Each row is a point on a tangle of strands that fork, close into loops and nearly touch. The rows are in no order.
Two points are linked if the straight distance between their rows is under 89.6. Some points are linked to none.
(777): [ -3   8  11   9 -31 -18  25 -38 -56  -1   7   3 -19   6  51 -17  -3  23
  -7 -41 -15]
(59): [-34   6 -11  20   9 -36  35  15 -41  -2 -21  11  21  12  12  22 -21 -14
  13   5 -22]
(170): [ -8 -23 -27  -7 -20 -32  -8  13  -5  11  -4 -16  14  -8 -44  -6 -16 -15
  22  38 -16]
(625): [ 20   0  27  -6   1  32   2   6  34 -15 -37  18  30  -9  40  22 -12  -2
  -3  -1  20]
(389): [ 15  -1 -11  16  27  19  20  -8  10 -40  -6  -3 -15  20 -36  18 -32  -1
 -10  41 -39]
(210): [-26 -13  -3 -21   9   3 -12 -25 -21 -20 -33  -2   3   2 -71  20  12   1
  38 -13   3]
(859): [  7   8  34  24 -29 -12  -8 -13 -22  22  16  12 -24  18  32 -24 -68  20
 -16 -19  -6]
(428): [ 29  -8  26  -2   1   4  -1 -10  17  13 -42   2   0  -9  40  36   4  13
 -14   3   6]
(521): [ 22   2  13  24  -6  13  -7  -6  -8  10  -5 -20 -43  23  -2  16   6  -6
 -38   0 -30]
(71): [ 16   4 -15   8  18   6 -55  13  10   9  -2  -5 -13 -15 -63  15  31   6
   1  33   6]
(672): [  4 -12 -10 -15  37  33  -7  -2  43  21 -12 -10  30  -7 -48  35  34  -5
 -12  10  44]
(79): [-11  -3  13  32  30 -14 -17   4  -2   7  11  14 -15 -22 -21  42  29   0
  -8 -31  16]
(74): [ -2 -17  23  -7 -41 -13 -15 -35  11   4   4  -8   9 -39 -17  -1   0  -5
  27  -6   6]
(844): [ 13 -29  -6  -3  -5 -25  -9   2  17  54 -26 -27   8 -16  -8  20  25  -5
 -11  23  15]
(196): [ -6 -12 -23  46  -2 -33   6  30  -6  33  38  -6   5  -6 -28  -3  21   3
 -48   8   9]
(365): [ 21  -2  -3   2 -14  -9   2  -3 -20 -17  40  -3 -20   4  20 -28  38  -4
 -30 -34 -13]
(577): [-26   0 -38  -6  12 -50   1  36  -5   1   4  -6  -6  -1 -27  -3 -23  -7
  48  37  -9]
(300): [-57  -3  14  22  -4 -13  40  -2 -30  23 -12  -9   3  35  34  -3 -34  -6
  -8  -3 -24]
(265): [ 22 -12   7  16  -9  18  -5 -12   3  -9  -9 -26 -20  25 -36  17 -34 -14
 -21  38 -50]
(197): [  4  17   9  14   6 -11  37 -19 -35  14 -12   0  -3  16  43  -1  20  32
 -51  26  22]
(486): [ -2  -7   0  -4 -18 -31  19  -1  28 -22  35 -22 -31 -11  43 -18 -21  -1
  35 -33 -23]
(284): [ -5  11  19  -7  34  29   3  14  31 -42 -22  43  25 -15   9  32 -17   7
  16   5  30]
(460): [ 37   0 -20 -33   6  45  -9  26  36  -5 -46  25   6   6 -31  19   3   1
  21 -22  77]
(822): [ 11   8  -7  -1 -30 -24  19 -19 -61  -9  16  -6 -25  19  32 -26  32   0
 -17 -35 -25]
(457): [-20   4 -18 -32  31  16  21  27  21 -40 -45  19  22   2 -17  11 -22   6
  38   3  27]
(195): [-23  -9  -7  10  15 -25  23   1 -25  -9 -31  17  27 -17 -10  30  -9   9
  26   3   1]
(848): [ 13   7   6  -5  22   9 -46  40  59 -16   5   5 -30 -18 -29  24  22   7
  27 -10  39]
(138): [ 19  10  -7  13 -20  -4  -5  50 -17 -17  -5  19   5  11  29  -6  -1  -4
 -18  33 -19]
(876): [ 24   4 -17 -43   6  14   9 -10  33  16  26 -17  10 -13  44 -24  25 -29
   8 -39  31]
(282): [ 24  -3 -23 -27  41   1 -11  -3 -14   0 -48   9  10 -15 -13  27  35  25
  18   0  26]
(483): [  1 -31 -24 -15  -1 -18   6 -14  -1  32 -14 -37   9   1 -49   9  13 -13
  -4  36 -11]
(834): [-38   6 -33 -25  31 -19   4  39  11 -31 -31   5  10  -6 -23 -17 -18   7
  59  24  11]
(842): [ 14   3 -23 -26  26  31  12   7  19 -21   9  -6  11  24  -1  -6   8 -37
  -4   8  -7]
(363): [  3  23   3 -28  17 -17  -9  15  22 -27   5  17  -3 -13  34  -5   9  -7
  53  -8  13]
(751): [ -1 -12 -12  44 -18 -12   0  12   8  45  53 -24  -5   7 -15 -32  11  23
 -63   8   9]
(302): [-14  17  14 -12 -27   2 -18 -22 -49 -38  10  25  25 -12  -1  -8  13 -22
  36 -21 -27]
(149): [ 47  -8 -23 -37   1  25  18 -14  19  25   9 -22   4   8  55 -36  24  -9
 -25 -35  13]
(845): [ 21 -14  -2  -8  34  19  -4 -12  69   7  22 -41 -26   0 -31  12  12 -19
 -16   0   2]
(372): [  9  41 -22 -49  45  32 -26   4  28 -38  -5  14  -7   4 -12 -28   4  -4
  47  34  18]
(667): [-26  -9  13  15 -17  29  18 -38  12 -28  52  -1  19 -16  -1 -29 -22   0
 -12 -16 -33]
(566): [  6  17   5 -28  13   2 -27  32  43  -2   4  20 -13 -17  19  12  22 -16
  48 -34  58]
(241): [-18 -24  -9  10 -25 -29  25  11   6   7  41 -19 -17  -5  30 -29 -30  11
   6 -31 -21]
(557): [  4  16  28  15 -38 -23   5 -36 -62  20   9  22 -12  27  38 -17 -45  27
 -16 -39   7]
(711): [-17  18  33   6 -37  -5 -19 -21 -57  -5 -14  23   5   2  15   7  -4 -29
   7 -20 -28]
(274): [  3  36  -5 -16  21  -4   3 -24 -27 -25  -8  24   3   2   2  -8  -3  13
  22  63 -21]
(293): [  7   8 -20  27   5  26 -33  32  -6 -11   4   7  34 -12 -58   6  11   4
 -19  32 -15]
(347): [-20   8   6  24   8 -29  30   5 -34  22   2 -17 -40  32  38  -7  11  22
 -34  -1  21]
(7): [ -2   0 -15  10 -17  -7  29   5 -43   6  13   5  25  10  33 -26  44  25
 -56   9  19]
(464): [-18  27  44  34 -27  13 -30 -19 -21  24  21  37  32 -19   3  -2   7  -2
 -34  14  10]
(262): [ 17  -7   1   0  23   6 -49  11  39   5 -13  -4 -31 -17 -64  25  38  12
  20  -4  28]
(796): [-29  -2  22  13   8  -5  28 -53   1  -6  34 -11  -4 -15 -15  -6 -30  -4
   7  -7 -24]
(609): [-22  26  21  -8 -10 -45   2  18  21  -4  20   4 -18 -16  58 -18  -1 -15
  45 -19  -4]
(440): [ -8 -28  31  27 -28  12 -20   6   9  59  17   2 -20   2  28  -4 -55  37
 -15 -24   4]
(32): [ 13 -16 -17   8 -36  -5  26  44 -16   1 -11 -17   8  27  42 -33  -8   4
 -36  17 -23]
(367): [ 18   5 -29 -40  12  30   6  34  33 -40 -44  37   5  -2 -19   0 -20  12
  41 -13  60]
(109): [  3 -14  18  -4  27  10   8 -26  16  42 -38 -21   3   9   9  36  28   0
 -25  13  -1]
(731): [ 49  -1 -20 -44  -1  -4  -6  -7 -17 -14 -43   0  18  -3  20   5  28  -6
  20   4   0]
(234): [  0  11 -11  15  27   0   3  17  20 -40   3  13 -14   1 -30   7 -51   8
  21  56 -24]
(279): [-32   2  10 -36   8   8 -17  -8   2 -11 -17   1  11   4 -41   5  19 -20
  44   8   4]
(638): [ -3  20  12  38 -20  18 -31  14  -4   7  26  17  39 -15 -36   4   0  -3
 -38  35 -10]
(351): [ -3  -4  37  34  -6  23   1 -34 -27  20 -26  -4 -22  24  10  31 -22   3
 -36 -20 -26]
(405): [-23  -1  26   1  -8  60  18 -13  27 -32  30  -4  13  10  31 -34 -33  -7
 -14 -18 -30]
(816): [ -3  27  -1 -55  19  29 -42 -13  16 -17 -11  -2  -6   0 -47 -17  21 -12
  51  24  19]
(352): [ -4  32  36  16 -51 -10 -38   2 -40  18   6  28   2   6  31  -7  11 -11
 -17   8  -2]
(22): [-18   3  -7 -19 -22 -11   9 -20 -22 -49  20   2  11  -2 -11 -14 -17 -26
  37 -15 -43]
(281): [-14 -24   8  36 -33  14 -11   8   6  55  40 -15 -18   6   2 -25 -30  27
 -42 -11   1]
(606): [ -9  11  22  37  -8  -9  -4 -23 -51 -10   3  18  -9  15 -14  17 -25 -18
 -11 -28 -26]
(152): [-20 -20 -13   2 -29 -12  21  50  -3   4  18 -10   2  19  49 -40 -11 -11
 -12 -25 -23]
(568): [-17 -36   0 -11  13  14  15 -21  52  25  23 -48  -1   1 -21 -12  -2 -14
 -13  -6 -10]
(222): [ 53 -12 -30 -28  13  46  -9  16  49  15 -18 -12  15  -3 -28  21  25 -13
 -10  -1  53]
(627): [ 13  -3  14  30  28  11 -14  11  40   1  20 -16 -28  -2 -17  25  21  -9
 -28 -10  -9]
(780): [  6  -1   2 -16 -12  -9 -16   3  24   6  47  -8   4 -24  23 -28  41 -15
  -5 -37   6]
(813): [ 54 -10 -19 -34 -12  23  18 -14  -5   1 -20  -9  22   9  43  -8  29  -6
 -26  -9  -9]
(78): [-31  -3 -28  -1  31 -15   0  -6 -41 -26 -34   2  -8 -11 -46  20  -3  14
  44 -22  -6]
(581): [ 21   0  -9  25 -13 -53  -3   9 -14   6   8  20 -15 -26  12   9 -25  14
  11   2   8]
(376): [-45  -8  22  29  -3  -5  20  19 -26  43   0 -15 -23  38  36  -3 -12  16
 -33 -19   0]
(795): [  8  35   1   3 -27  -8   5   1 -30 -26   8  36  16   6  24 -27 -16   2
   0  61 -19]
(493): [  7 -28 -25   2  27 -10  26   1 -10   2 -41   4  34 -13 -23  38  13  16
  -1   2  14]
(465): [-15 -11  11   1  12  -8  23 -59  30  25  34 -32  -7 -24  -9  -7  -5  13
   1  17  -7]

A piece is two or more points that can be reached from each other along the links. Count, over all rows, the pieces, the separate loops (a circle has one, a figure eight two, a Y none), the forks (points with three links) and the tips (points with one).
pieces | 3
loops | 1
forks | 5
tips | 9

A fork is a point with three links, a tip a point with one. Leave the first point through the second and follow the links. Name the first fork or tip that comes.
(293), (71) | (274)
(777), (557) | (196)
(625), (428) | (457)
(281), (440) | (195)
(609), (363) | (711)

A tip is a point with one link. Name the tips that can be reached along the links from each point below, in the order of the rows.
(363) | (79), (274), (234), (405), (22)
(816) | (196), (372), (7)
(625) | (672)

Name the points in between on the shortest way along the links from the first point to the second, in order.
(848), (796) | (262) (71) (293) (638) (464) (352) (711) (606) (351) (521) (627) (845) (568) (465)
(493), (859) | (282) (731) (813) (149) (876) (780) (365) (822) (777) (557)
(460), (109) | (367) (457) (284) (625) (428)
(170), (222) | (577) (834) (457) (367) (460)
(279), (731) | (210) (78) (195) (493) (282)
(274), (566) | (795) (138) (32) (152) (241) (486) (609) (363)
